Points, in no order, along strands that fork, close into loops and pass close to each other.
In the rows, 128 means zero.
Two points are linked if the straight distance between their rows is under 103. Some points are linked to none.
j214: [126 105  68  85 126 145  92 104 147 180 163 127 120  62  96 108 112 136
 155  75 131 127 104  94 154 148 112]
j858: [130 117 105  85 104 131 111 124 139 128 126 139  99 125 112  85 157 131
 152 117 111 111 132 112 129 161 103]
j452: [142  98 150 100  94 158  77 116 131  66 167 185  97 120 132 111 141 142
 152  97 135 124 129 164 131 141  91]
j527: [108 124  98 114 102 153 130 141  66 149 106 145 102 102 150  76 156  77
 127 170 143 160 112 122 165 165 112]
j75: [148  95 209 166 164 138 111 143  75 131 119 110 103 143 128 136  89  91
 153  69 122 182 142 134 113  98 135]
j918: [135 107 199 129  80 128  96  92 151  48 166 105 106 134 111 153 157 160
 115  95 170 112 160 124 104 146  93]
j554: [136 172  90 156 154 153 157  99 116 141  96  88 135 114 166 102  71 122
 134 182 132 116  63 114 128  99 157]
j913: [180 129 126  89 134 148 130 107 166 186 180  82 128 117  68 164 111 155
 169  71  82 133 143 131 156 122 141]
j454: [ 95 155 109 136 124 119 115 128 120 132 113  73 134 102 155 123 135 147
 116 160 187 116  79  82 133 145 119]
j608: [ 85 122  78 110 120  82 144 181  99 126 102 166 120 140 108  92 175 117
 115 136 100 166 158 123 141 151 136]
j761: [117 143 141 120 117 111 138 126 160  99 117  69 133 171 144 155 125 158
 102 137 155 133 148 132  98 103 143]
j844: [ 85 127 133 161 112 101 114 172  96 142  85 149 162 151 142 156 160 115
  68 203 161  89 168 124 110 161 133]
j383: [159 139 116 143 189 109 167 133 162 125 151 102 144 152 104 161 104 141
 124  92 102 122 129 137  77  45 142]
j12: [119  67 165 133 162 103  91 128 114 149 173  78 119 107  92 150 129 130
 145  47  99 187 190 100 108 134 110]
j861: [142  87 105 106 176 106 129 152 131 166 111 113  97 126  87 112  97 101
 163  76  86 168 159 121 137 126 149]
j208: [140 119 187 172 146 152 134 121 144  93 130  75 140 165 154 178  88 115
  85 125 186 145 109 143  92  59 134]
j941: [ 76 112 134 142 106  80 113 176 122 133 107 147 151 135 156 168 156 135
  54 147 184 111 180 125 118 159 135]
j604: [108  91 117 125 145 146 110 124 103 108 158 132  99  84 174 111  94  95
 113  79 175 175  91  91 151 129 116]
j576: [136 103  87  83 155 120 115 131 124 187  95 111 104 108  99  77 119  92
 158  89  93 173 153 109 163 162 131]
j664: [115 114 157  99  73 146 105 144 102 133 100 178 126 143 151 106 155  87
  80 172 124 145 166 172 122 164 113]
j800: [130  79 197 110 147 127 118 136 113  88 195 146 120 122 119 125 153 116
 140  56  85 164 163 140 103 114  98]
j321: [ 87 163  81 127 133  83 153 155  97 139 109 189 151 129 122 115 178 127
 127 141 101 138 143 106 149 151 144]
j509: [109 191 106 149 136 124 148 155 118 140 123 144 132  59 132 116 156 160
 143 225  92  93  93  79 157 142 115]
j605: [149 105 198 131  97 167 118 114 119  82 151 148 120 130 179 164 130 102
  63 108 163 148 147 175 114 111 112]
j900: [166 113 243 161 123 143 119 118  83 107 127 108 106 148 144 167 102  82
 110 105 133 159 130 178  98  92 134]
j910: [148 127  89  90 148 128 147 109 160 174 175 120 143  98  72 140 101 149
 151  77  83 134 127 121 140 112 139]
j949: [140  90 125 116 151 130 124 123 135 110 150 110 109 118 134 124 110 115
 125  85 125 152 135 124 117 118 120]
j831: [130 180  94 136 108  99 140 155 140 113 147 195 151 133 106 137 179 164
 147 162  78  72 124 122 136 147 124]
j555: [146 114 140 135 103 106 123 136 164  59 178 161 124 164 107 176 159 195
 127 107 138  93 148 147  93 123  93]
j636: [110 189  95 137 116  81 167 164 117 142 130 197 178 138 117 129 183 145
 119 169  79 108 137 106 131 144 135]
j131: [120 167 113 131 105 104 160 141 143 171  57 114 135 199  86 108 166 144
 129 231 105 116 141 152 125 124 158]
j525: [100 141 113 108 120 144 111 130 108 150  83  80  94  92 135  73 152 128
 136 203 148 125  99  83 149 169 104]
j756: [123 187 105 155 141 138 158 124 104 154  81 106 141 101 157 111 108 153
 135 219 129 108  77 102 120 109 137]
j397: [136 191 114 153 102 120 140 143 123 121 123 135 147 123 162 148 135 145
 116 194 126  75  86 109 131 135 117]
j951: [158 172 133 110  72 146 150 141 132 141 124 166 115 160 115 117 171 133
 142 205  88  87 102 143 130 173 106]
j176: [ 91  87  91 114 176  94 144 144  98 107 139 174 115 112 130 114 132  91
 147  81 122 203 150 145 142 111 171]
j448: [174 127 195 108  81 190 107  86 116  91 127 126  98 120 175 121 103  69
  99 125 133 149 108 167 141 147 104]
j438: [153  93 105  98 145 175 101 103 144 168 169 126 109  46 113 124  80 108
 160  70 128 145  93 108 169 124 119]
j412: [141  92 212 106 104 107 138 132 132  93 138 138 101 168 125 135 159 117
 101  98  94 170 176 167 110 128 133]
j333: [134 130 111 154 160  79 197 143 139  97 135 185 148 185 108 139 142 129
 118 112  90 164 145 161 116  67 163]
j665: [ 92  73 121 123 136 100 125 162  96 110 121 147 110 125 143 113 155 104
 123  87 124 206 169 135 146 127 147]
j437: [ 80 144  94 128 130  98 110 156 136 132 122  86 137 105 135 127 154 174
 131 152 161  97 115  84 125 159 123]
j362: [126 100 188 105 117 131  72  96 155 103 128  52 102 115  90 122 124 117
 142  86 133 151 188 109 133 180 101]
j440: [104 121  66 120 148 133 141 135  79 121 131 190 117 101 152  89 139  96
 138 112 123 174 106 121 161 139 139]
j950: [129  95 218 142 116 141 108 121 143  58 184 119 115 136 123 153 152 143
 108  70 137 147 154 142  82 117  89]
j892: [127 152  73 103 142 104 132 118 147 159 110 108 130 118 114  97 132 146
 139 140 101 111 115 107 122 122 126]
j640: [135  72 209 166 150 134 105 135  75 106 150 103 130 132 147 155 114  89
 133  63 138 195 147 119  91  90 113]
j105: [106 119  63 118 120 144  83  89 154 182 149  99 130  61 109 117 104 175
 162 105 154 102  93  90 150 132 127]
j170: [103 145 105 155 168 120 144 127 165 130  86  66 160 171 121 126  92 165
 132 140 143 126 119 133 104  94 194]
j374: [135 108 190  98  77 150 115 118 119 121  93 140 111 154 147 118 138  73
  87 143 126 154 177 175 130 144 133]
j248: [108 111 101 171 180 118 165 127 117 119 128 143 124 128 140 132 113  87
 121  93 154 180 111 137 133  80 171]
j769: [134 132 143 137 106 147 139 124 119 120 106 137 134 132 181 144 111 105
  70 139 174 126 106 143 131 115 135]
j101: [138 159 115 132  92 107 161 149 135 160  87 156 154 185 108 126 173 136
 104 215  94 117 149 149 121 156 129]
j110: [169 165 148 112  92 181 105  81 140 132 105  80 105 116 143  92 113 121
 148 183 136  68  80 136 137 142  96]
j183: [117 175  63 131 163 110 159 122  97 163 114 168 137  80 122  84 138 134
 158 170  91 110  93  89 148 132 118]
j40: [109 137 126 137  92 115 144 168 121 146 100 196 154 176 127 128 155 119
  86 172 105 124 171 168 121 145 127]
j102: [143  90 196 149 152 142  99 106 101 139 194  85 136 105  94 172 103 114
 149  47 112 146 142 130 106 107  83]
j879: [166 105 242 121 108 111 111 117 124  89 119  99 101 169 115 135 131 120
 120  98  97 159 188 163 115 138 121]
j908: [173 124 117 110 177 157 126 106 149 157 143  88 119 104 123 147  59 124
 149  90 116 130 106 107 129 100 124]
j762: [132  94 159 132 140 170 148 136  81  92 196 169 112 112 183 149  95  71
 127  92 138 156 101 180 108  64 133]
j135: [108 155  88 170 147 104 180 142 107 132 118 216 176 143 145 139 137 116
 102 140 132 134 134 138 149 114 159]
j963: [133 167  95 142 123 134 108 147 118 141 128 143 126  68 114 102 163 159
 159 187 121  86  91  92 150 165  99]
j303: [ 99 151 104 138 116 131 113 156  98 132 113 119 108  66 128 103 176 137
 139 190 137 120  89  68 156 181 111]
j749: [143 148  82 112 135 109 157 128 146  96 157 213 125 153 115 113 147 159
 146 100  80  95 115 156 121 134 106]
j568: [141 123 119 116 149 130 111 137 140 164  58  75 121 148  99  94 105 106
 166 138 103 146 139 125 129 134 145]
j850: [171  96 116  89 161 155 131 129 105 138 141 157  98 116 149  86 107  80
 161  82  90 163 130 140 151 135 118]
j212: [104 127 118  79 133 160  98  93 165 184 121  42 131  96 101 100 110 153
 165 130 152  99 129  94 125 157 125]
j723: [161 163  97 152  82 138 102 134 130 109 144 190 126  88 138 124 141 161
 180 167 115  47  69 132 132 133 112]
j807: [128 130  87 114 191  85 151 131 173 175  99  79 159 156  80 123 106 155
 156 105 105 124 152 128 115  95 185]
j594: [177 136 146 105 163 124 132 126 153 166  88  72 114 164  88 129  69 127
 171 116  92 138 156 147 129 125 153]
j672: [100 167  84 167 128 125 166 132  80 158  82 178 152 127 132  93 134 108
 136 184 126 135  98 117 168 119 146]
j562: [112 164 103 145 120 123 144 172  89 141 130 195 144  85 125 109 202 119
 132 193  87 116 106  75 158 176 129]
j896: [107 137 118 140  94 131 111 178 110 132 146 181 146  89 149 126 193 126
 121 180 114  98 112 114 157 178 115]
j140: [151 117 199 116 116  95 110 124 135 119  82  86  87 171  99 128 144 109
 139 119 106 160 195 152 123 132 139]
j223: [105 142 107 175 131 138 159 128 147 153  57  85 138 175 117 110 106 119
 126 169 135 134  95 140 159 102 181]
j848: [117  84 105 118 167 161 118 123 101 120 170 140  89  68 180  96  92  69
 155  68 146 179  99 114 140 135 128]
j959: [155 120 175 128 167 161  93  98  99 191 125  50 123 126  80 170  46 118
 146  86 130 181 161 141 122 130 121]
j436: [148 178 103 158 105 145 125 115 127 114 146 166 138 106 164 132 112 146
 139 166 124  61  65 126 136 132 113]
j898: [138 138  65 108 181 114 152  95 154 162 162 137 162  86 106 139 101 148
 139  74 113 118  99 107 130  94 141]
j39: [119 118 122 158 108 161 103 134 110 104 155 141 108  89 212 140 105 123
  91 117 201 122  65  95 142 151 110]
j718: [142 144 119 102 121 147 126 106 148 149 102  87 121 131 135  94 118 133
 144 165 117  93  97 119 132 142 110]
j164: [124 127 115 114  87 180  97 154  92 100 183 230 117 112 170 106 137 100
 138 123 112 127  98 180 161 145  96]
j882: [ 98 145  81 136 163 138 135 101 145 165 105  59 159  80 161 110  69 160
 145 157 157 109  83  84 102 123 152]
j475: [100 194  90 176 144 125 159 146  90 161  90 128 148  70 141 118 132 145
 139 224 124 124  92  77 159 130 153]
j779: [ 93  73 141 103 167  87 106 144 141 129 160 100 111 119  87 123 145 143
 133  58  97 181 182  95 117 134 126]
j551: [163 136 146 124  57 115  74 129 139  68 151 176 132 145 127 152 170 171
 142 124 160  73 144 141 109 159 110]
j352: [130 130 112 159 147 120 170 134 146 110 137 140 128 148 157 164 116 125
 106 115 160 143 106 132 121  72 151]
j710: [112 126  67 142 225  87 174 114 128 132 153 164 149 103 122 127 118 115
 142  76 134 155 122 111 116  86 147]
j65: [ 98 130 137 173 110 120 116 149 104 161  80 114 165 144 169 157 130 118
  58 203 170  73 139 141 118 144 135]
j946: [146 149 128 150 135 130 163 134 126  89 171 151 148 145 171 188 122 146
  77 121 163 101  94 142 107  83 127]
j820: [143 138 184 101  51 140 123 120 151  97 128 171 127 177 122 140 154 120
  99 153 116  98 154 176 123 162  95]
j156: [144 144 102 106  92 112 126 158 127 104 155 214 129 124 115 108 164 155
 147 135  91  89 117 139 119 162 101]
j42: [105 177 101 198 132 145 179 111 105 161  74 171 156 146 132 116 106 115
 114 193 133 116  94 133 171 103 158]
j286: [105 162  80 151 146  68 170 148 119 111 120 182 180 158 115 146 164 165
 103 120 129 147 145 129 132 105 155]
j873: [120 161 137 134  99 138 142 118 142 153  75  68 145 159 144 124 116 156
 114 206 150 107 110 147 117 127 147]
j205: [148 142  64 109 198 101 173 111 144 139 165 173 152 119  91 129 125 135
 142  79  86 142 122 124 110  90 139]
j538: [109 149  76 192 176 114 165 108 106 130 105 147 150 108 176 143  93 111
 121 136 177 134  79 119 164  84 163]
j332: [142 115 185 151 163 152 116 101 163 100 153  35 138 147 136 178  80 134
 121 115 169 131 121 114  82  79 137]
j728: [ 94 131 110 152 112 117 121 167  82 122 148 187 165 114 182 140 158 125
  80 140 160 121 135 122 141 153 137]
j612: [136 138  98 127 194  82 185 125 151 109 143 151 142 150  87 146 130 144
 120  83 104 137 145 138  98  62 149]
j32: [141 124 132 100  77 139  77  99 137 108 110 135 106 125 109  93 152 140
 168 141 135  84 121 129 132 166  83]
j648: [ 79 114 129 143  98 101 110 183 121 115 145 162 159 100 164 159 174 144
  64 117 164  99 155 109 124 174 133]
j580: [112 114  96 102 158 117 114 110 172 159 146  51 134 122 110 132  95 159
 133 102 138 125 148  98 111 126 144]
j297: [137 117 119 102 167 127 110 121 162 190 117  38 144 128  83 140  69 146
 156 110 116 155 159 100 125 127 169]
j933: [158 135 195 114 149 166  79  84 137 139 118  20 111 124 115 134  71 110
 145 110 145 133 158 120 121 164 129]
j939: [188  91 153 108 128 164  99  90 143 154 182 109 118 104  64 160 100 149
 175  65  99 137 139 151 149 120 105]
j795: [143 108 105 142 140 162 123 117 113 106 161 126 102  73 198 120  85 104
 124  92 192 134  61 101 143 117 110]
j535: [121 128 108 157 125 106 175 147 129 149  64 155 119 172  96  96 143  88
 130 141  99 151 139 160 161 116 163]
j288: [ 92  70 156 146 132 107 120 159 109 103 135 131 118 131 147 139 148 107
  96  84 160 200 161 136 125 102 155]
j237: [120 139 176 115  68 119 102 104 160  79 148 100 113 165 114 160 167 171
 119 121 174  93 172 132 113 167  98]
j911: [110  71 176  99 123 103 127 151 130  89 166 152 102 150 122 124 171 146
 119  77  86 172 186 144 108 117 133]
j133: [ 97  90 108 159 198  98 165 151 114 121 124 169 114 120 109 125 115  77
 161  58 133 187 130 136 144  78 179]
j625: [151 128 145  92 107 173  83  69 174 164 137  51 125 107  87 119 101 148
 169 119 141  91 143 119 139 154 128]
j420: [155 127 143 147 168 125 158 108 165 107 177  78 159 159 120 184  93 151
 129 104 131 103 135 132  71  52 137]
j864: [157  90 137  95 158 182 109 108 101 121 159 148  85  78 155 103  84  75
 161  72 109 162  99 132 162 129 115]
j579: [177 110 132 118  77 136  73 117 140  73 162 203 123 145 105 126 150 172
 167 110 127  96 142 155 111 138  90]
j124: [107 147 136  81 119 131 116 119 143 159 102  43 112 147 100  86 157 147
 145 186 149 117 147 103 118 171 124]
j867: [132 141  72 112 168 151 138  88 157 183 122  81 149  72 137 118  59 143
 139 123 132 128  76  96 133 101 152]
j649: [181 107 208 128 147 139 129 116 103 103 128 117 110 143 131 143  98  97
 140  87 110 154 139 140 115  93 114]
j310: [ 90 137 131 147 141  94 130 134 160 126 103  50 141 167 127 144 118 169
 112 136 172 137 143 116 106 108 179]
j400: [134 143  99 133 156 108 171 122 152  89 179 196 149 144 122 141 135 174
 135  97 106  85 106 129 101 111 115]
j136: [152 126 130  98  89 154  69  81 168 138 137  84 114 114  89 110 120 182
 175 138 159  74 146 123 123 148 113]
j98: [ 73 162  82 124 157 101 129 140 141 163 123  81 150  77 115 114 135 190
 152 171 124  81 112  75 124 156 126]
j329: [ 91 136 139 109 106 118 112 124 146 127  87  40 123 139 128 118 143 142
 120 152 182 141 155 100 113 163 138]
j724: [129  87 142 136 133 161 125 130 112  98 140 113 107 107 197 142  99  77
  95  96 208 186 106 113 127 107 131]
j934: [168 143 119 117 111 127 157 124 133 127  95 134 119 163 146 107 114  96
 131 150 102 139 111 149 127 117 135]
j359: [146 125  97  88 131 123 123 108 158 145 139 135 118 125  90 100 126 150
 154 117  91  92 136 126 140 137 106]
j127: [113  95 149 143 125 159 150 139  90 107 147 154 120 111 187 146 103  75
 106 111 173 178 111 153 133  93 143]
j822: [ 99 184  60 121 182 108 139 117 127 151 131 136 156  65 125 113 120 172
 155 149 111  88  99  83 135 131 117]
j714: [ 99 141  82 139 184 114 146 107 171 159 104  65 174 131 135 117  85 167
 142 139 152 119 110 100  93 104 179]
j487: [123 147 141 137  94 139 130 165 102 143 120 213 170 159 146 135 155 106
  79 192 100 102 149 154 135 172 107]
j450: [142 122 201 135 159 154  89 103 146 118 122  16 126 140 122 170  75 122
 136 112 167 151 163 124  92 120 142]
j765: [ 85 137  98 199 126 123 166 149 110 157  74 173 159 164 127 130 117 110
  84 190 125  89 133 154 161 117 162]
j885: [181 122 133 125 132 147 170 127 124  94 152 189 115 154 144 128 116  89
 135 112  84 142 104 167 119  96 129]
j552: [150 122 188 108  82 161 107 106 112 115  86 103 103 136 162 117 115  74
  91 143 157 160 132 156 140 138 122]
j316: [105 139  93 162 128 121 179 139  83 132 115 228 155 159 147 113 129  89
 114 148 112 144 126 183 153 131 157]
j660: [107 138 126  86 110  95 116 132 158 142  96  74 104 162  84  87 168 142
 150 150 105 123 190 110 120 164 118]
j453: [129 185 115 148 105 110 112 155 148 126 135 129 144  97 116 145 176 193
 168 185  99  40 109  95 123 136 130]
j926: [169  95 166 143 138 184 155 114 105  84 183 125 111 119 181 158  89  80
 118  88 163 147  89 141 103  71 113]
j947: [122  87 128  82 114 111  93 110 178 118 151 108 114 128  81 114 153 158
 144  88 132 119 182 112 131 158  97]
j661: [159 132 175  81  83 133 119 119 142 104 109 116  97 167 107 102 158 115
 149 144  79 124 172 165 130 168 103]
j178: [144 102 213 189 135 148 131 142 108 113 129  96 110 158 138 178  88  83
 118  97 168 155 120 158 110  63 140]
j116: [105 130 125 116  85  99 129 168 142  87 167 175 138 153 127 157 180 168
  87 102 112 118 159 139 121 162 115]
j480: [108  96 139 142 139  87 138 150 141  93 140 107 121 154 138 152 143 130
  91  93 155 166 155 111 103  98 147]
j306: [177 157 180  90  71 163 135 103 143 102 102 151 109 172 137 108 140 102
 125 155  88 118 134 171 132 146 110]
j395: [153  96 172  81 113 150 114 119 131 112 121 139  82 131 109  89 136 105
 158  97  65 138 161 153 139 149 105]
j265: [113 148  61 147 145 123 155 136  77 138 110 162 135  96 146  90 139 102
 137 153 129 148  96  95 159 132 129]
j198: [121 152 153 101  60 123 113 134 142 120 124 134 138 163 132 149 171 147
  86 161 130  86 150 137 121 167  97]
j912: [ 83 148  88 168 134  81 147 158  96 140 101 135 155 120 143 141 152 146
  99 168 157 122 124  93 146 118 148]
j464: [103 144 101 154 125 105 163 138 137 151  71  99 142 178 107 104 146 136
 125 190 120 125 127 132 137 111 172]
j536: [111 144 107 141 143 104 119 126 169 103 169  95 148 116 147 163 121 196
 115 115 177  79 105  85 111 126 125]
j70: [135 157 155 126  56 137  93 138 139 104 138 150 134 132 136 150 155 152
 122 157 151  67 120 135 122 158 107]
j80: [136 169 138 158  97 119 147 125 143 130 128 106 170 167 180 190 105 158
  60 183 162  86 108 142 104 108 149]
j778: [170 128 115 122 181 133 134 124 142 162 118  99 133 147 112 138  77 115
 152 110  88 129 132 139 124  86 155]
j863: [108  77 165  86 116 107 100 128 156  93 160 131  94 135  96 104 164 154
 143  68  96 142 190 130 122 155  99]
j922: [111 131 136 140 106 138 110 169  95 127 133 205 162 121 190 149 144 102
  77 172 133  90 132 147 135 164 119]
j657: [161 162 126 152 113 119 146 121 165  76 172 131 140 162 151 180 125 184
  94 132 149  63  91 131 100  96 115]
j96: [116 138 141 115  85 165 106 133  88 147  82 114  82  91 148  82 154  99
 128 190 157 146  91  93 158 181  89]
j54: [161 154 126 108  67 149 114 130 134 100 131 195 118 134 125  94 163 134
 148 160  96  89 103 155 136 171  91]
j569: [ 80 166  60 130 182  76 143 121 130 170  78 115 159 111  95  81 132 164
 153 166 108 143 107  91 124 117 152]
j8: [136  95 193 167 162 115 129 125 108 118 181  84 152 142 107 170  99 118
 137  45 102 131 147 130  67  61  89]
j363: [111 135 105 147 198  91 150 147 173 150  86 107 136 167  56 126  93 137
 155  99 100 146 135 150 146  94 181]
j217: [101 107 135 147 123  98 138 148 133 102 154 127 148 140 156 178 141 152
  64 109 181 131 148 125  98 118 130]
j240: [148 141 103 136  91 129  85 139 118 122 123 183 113  81 114 104 171 160
 193 178 109  63  88 109 134 167  97]
j932: [ 97 109  96  95 113 107  88 109 175 142 160  96 123  99  86 119 133 177
 158  94 153  91 142  87 132 144 109]
j348: [166 135 187 103 137 115 108 114 140 143  66  53 104 186  97 118  97 125
 164 144 100 153 184 152 139 142 146]
j601: [152 118 202 141 104 151 149 127 123 102 148 172 134 163 164 172 114  99
  66 115 139 138 132 191  93  74 123]
j126: [124 123 171 109 102 104 124 120 158 100 136  81 120 174 116 156 141 162
 111 132 147 122 179 127 102 137 116]
j877: [152 113 155 109 164 140 111 104 138 184 135  49 132 132  87 170  78 144
 151  85 113 157 178 119 122 128 132]
j83: [140 117  95 104 166 136 124 113 122 186  81  83 125 114 120  81  97  99
 155 145 118 136 107 115 152 140 153]
j798: [ 93 131  96 103 123 128  88  95 169 166 146  68 126  82  98 109 110 186
 147 127 153  92 102  80 128 158 121]
j78: [112 142 144 156 118 101 140 148 144 121 124 130 166 172 153 186 135 163
  54 147 163  94 149 152 104 118 137]
j832: [122 133 116 172 153 104 188 146 144 122  90 170 142 183 104 140 127 109
 119 120 108 145 125 172 148  81 177]
j488: [106 139 117 185 109 141 144 123 114 169  55 123 149 159 135 136 114 120
  78 212 159  93 120 155 139 123 156]
j595: [154 122 139 121 110 155 155 134 111 119 123 178 121 158 152 129 120  85
 109 127 103 158 130 162 130 120 138]
j638: [ 92 150  57 142 202  62 175 135 118 113 127 187 165 134 135 134 149 150
 136  96 138 154 121 109 119  92 149]
j120: [104 103 154 100  91 107 107 147 136 107 114 119 111 142 135 119 155 125
  94 111 148 162 165 132 127 152 121]
j870: [114 146 106  86  97  90 139 155 138 132 105 127 115 171  93  96 190 141
 132 166  89 126 168 127 111 164 118]
j654: [103 182  80 183 153 105 172 117 111 134  85 140 162 118 157 135  99 151
 134 169 151 125  85 109 146  69 183]
j637: [128 117  74 104 192  81 152 127 159 163 127 119 142 126  80 129 124 145
 139  83 107 160 172 106 114 101 159]
j345: [156  89 183  87 152 128 110 129 106 143 149 143 100 120 105 112 116 105
 167  71  60 171 168 155 129 137 109]
j584: [147 136  97 173 139 147 149 108 112 130  95 123 127 127 178 118  88  93
 124 162 162 142  75 134 152  95 162]
j267: [154 115 175 175 125 145 185 136 120 100 160 161 138 163 156 176 112  92
 101 106 109 144 119 183  87  50 142]
j615: [153  93 146 137 149 179 117 100 117  81 185 125 115  83 175 134  86  96
 124  86 177 122  72 113 115 101  90]
j737: [137 166 149 150  73 145 112 146 142 121 132 117 142 126 145 161 156 165
 121 207 140  54 107 122 129 153 123]
j168: [124 154 128 157  81 168 130 162  91 142 135 200 142  90 169 128 156  96
 117 204 110  94  86 125 161 172 115]
j30: [133 102  79 116 131 117 106  97 167 147 196 138 139  94  65 149 121 194
 163  64 130 106 130 112 127 107 121]
j339: [ 90 177  61 149 191 100 166 112 126 151  81 118 165 117 128 111 105 166
 148 161 125 116  92 103 131  88 160]
j69: [107 128 177  92  67 130  89 110 131 110 114  89 100 127 112 110 183 133
 120 148 172 106 145 102 129 198  99]
j981: [117 118 120 123 102 112 144 147 130 157  53 126 113 180 100  83 174 102
 142 168  94 152 148 148 151 139 148]
j783: [160 120 160 144 158 159 138  98 161  87 170  55 134 155 136 174  82 155
 131 103 143  93 110 131  87  65 105]
j804: [155 158 114 142  98 177 144 121  93 126 130 191 128 108 188 107 134  95
 117 177 108 104  73 138 153 152 104]
j242: [173  87 204 138 126 163  80  85 122 137 183  98 133  90  58 172 114 126
 177  48 107 136 152 161 129 133  78]
j974: [153 152 105 109 126 118 162 131 130 152  86 123 116 178 106  89 149 110
 150 186  69 137 133 138 124 138 135]
j833: [107 148 119 155 109 138 121 131 115 128 128 110 135  83 199 146 116 131
  95 152 189 112  82  91 141 142 117]
j719: [169 105 118 114 165 174 119 104 126 185 177  93 129  84 109 151  69 104
 151  64 118 155 102 108 151 110 121]
j129: [151 108  87  85 165 137 149 118 128 132 147 177 118  98 122  95 102 103
 142  87  72 154 129 130 143 116 123]
j219: [160 116 202 108 125 163  67  70 135 122 132  52  97 106  89 138 101 110
 148  99 138 138 168 134 133 178 102]
j298: [155 110 176 112  97 182 105 103 126  74 144 175  92 118 154 108 120  94
 140  95 124 142 108 169 137 136  92]
j828: [154 108 182 113 130 150  93  84 178  99 155  81 112 136 111 146 109 143
 146 101 134 102 144 133 115 134 106]
j919: [133 116  80 127 150 107 123 113 162 101 187 167 132 111  99 141 120 185
 137  70 131  88 108 115 107 104 113]
j838: [151 123  67 107 164 167 125  89 142 183 141 108 126  48 132 108  65 106
 147 104 127 135  75  99 161 119 137]
j616: [170 128 142 158 127 147 189 133 114 107 145 205 135 175 162 150 109  89
 109 129  92 145 114 196 109  56 151]
j598: [143 105 166 131  99 157  99 117 139  71 167 136 112 120 159 155 121 134
  96  95 167 130 111 139 113 129 105]
j526: [102 116  91 154 124 122 138 145 103 145  84 137 124 133 123  93 149  81
 105 127 156 170 137 129 161 135 152]
j290: [ 97 126 154 111  86 134  96 139 112 151  65  58 121 140 129 107 146 121
 109 195 183 147 133 123 133 159 131]
j161: [102 108 157  90  73 159  95 168  98 120 127 182 117 115 146 118 174 108
  92 140 138 139 140 158 147 185 100]
j629: [130 115 104 133 188  99 144 142 145 167  76 140 113 152  71  94 116 105
 161  90  78 166 147 146 156 105 173]
j38: [122  80 159 120 132 132 116 127 133  69 194 145 117 121 124 146 147 138
 127  56 127 126 144 133 108 100  97]
j444: [ 95 114  69 108 186  72 125 135 161 141 140  85 145 131  95 123 129 165
 128  98 129 156 154  87 104 115 152]
j91: [122  86 190 172 149 120 129 155  92 108 172 106 125 142 133 152 123 110
 130  48 125 160 137 134  73  57 118]
j497: [111 146 110 101 101  85 139 162 140 106 129 152 122 172 116 132 189 165
 120 131  99 110 162 130 128 162 116]
j145: [151  87 165 114 160 125 103 125 119 155 145  75 112 124  87 150  94 114
 139  71  91 167 172 113 121 140 111]
j621: [123 126 144  89  85 133  60 106 144  97 133 109 103 124  93 106 171 157
 158 138 160  93 171 109 126 190  89]
j553: [130 162 133 125  85 147 131 149 112 145 100 143 117 131 129 118 167 122
 107 199 127 108 103 119 146 174 104]
j971: [173 157 143  98  72 170  83  82 137 124 109 125  93 117 108 101 140 145
 174 183 135  67 100 139 129 161  94]
j276: [ 74 105  92 156 124 123 158 158  92 150  90 214 138 148 120 103 151  77
 122 141 120 165 151 170 171 141 170]
j281: [117 128  83  95 147  90 157 155 119 130  97 168 129 145  91  74 158 112
 152 120  66 152 160 133 137 142 132]
j93: [100 149 150 117  86 146 111 158  99 153  90 109 122 122 144 132 168 110
  87 206 172 115 129 113 138 177 109]
j369: [ 97 126 121 164 102 139  98 160 102 127 136 143 154  71 205 167 141 119
  72 157 175  80  95  90 142 163 118]
j163: [127 130 107 129 103 156 156 138  81 142 115 173 120 128 180  98 126  75
 117 170 132 151  85 137 148 148 128]
j425: [ 91 123  82 131 125 108 142 154  81 125 140 196 132 108 172 118 153 106
 109 115 152 162 123 133 155 150 157]

A fork is a point with three links, a tip a point with one. Leave the first point through the second and follow the links. Name the first fork or tip that comes.
j267; j616 | j612
j535; j981 | j598
j870; j660 | j156
j161; j664 | j70
j126; j761 | j438
j80; j78 | j657
j900; j649 | j205
j882; j714 | j911

A piece is all that can be reached along the links. How many separate loops has the piece of each point below (a circle has one, a figure eight two, a Y none), and how many tips (points with one link)?
j637 | loops 0, tips 3
j374 | loops 0, tips 4
j870 | loops 0, tips 3
j129 | loops 2, tips 3
j595 | loops 1, tips 3
j911 | loops 2, tips 2
j217 | loops 0, tips 2
j718 | loops 1, tips 1
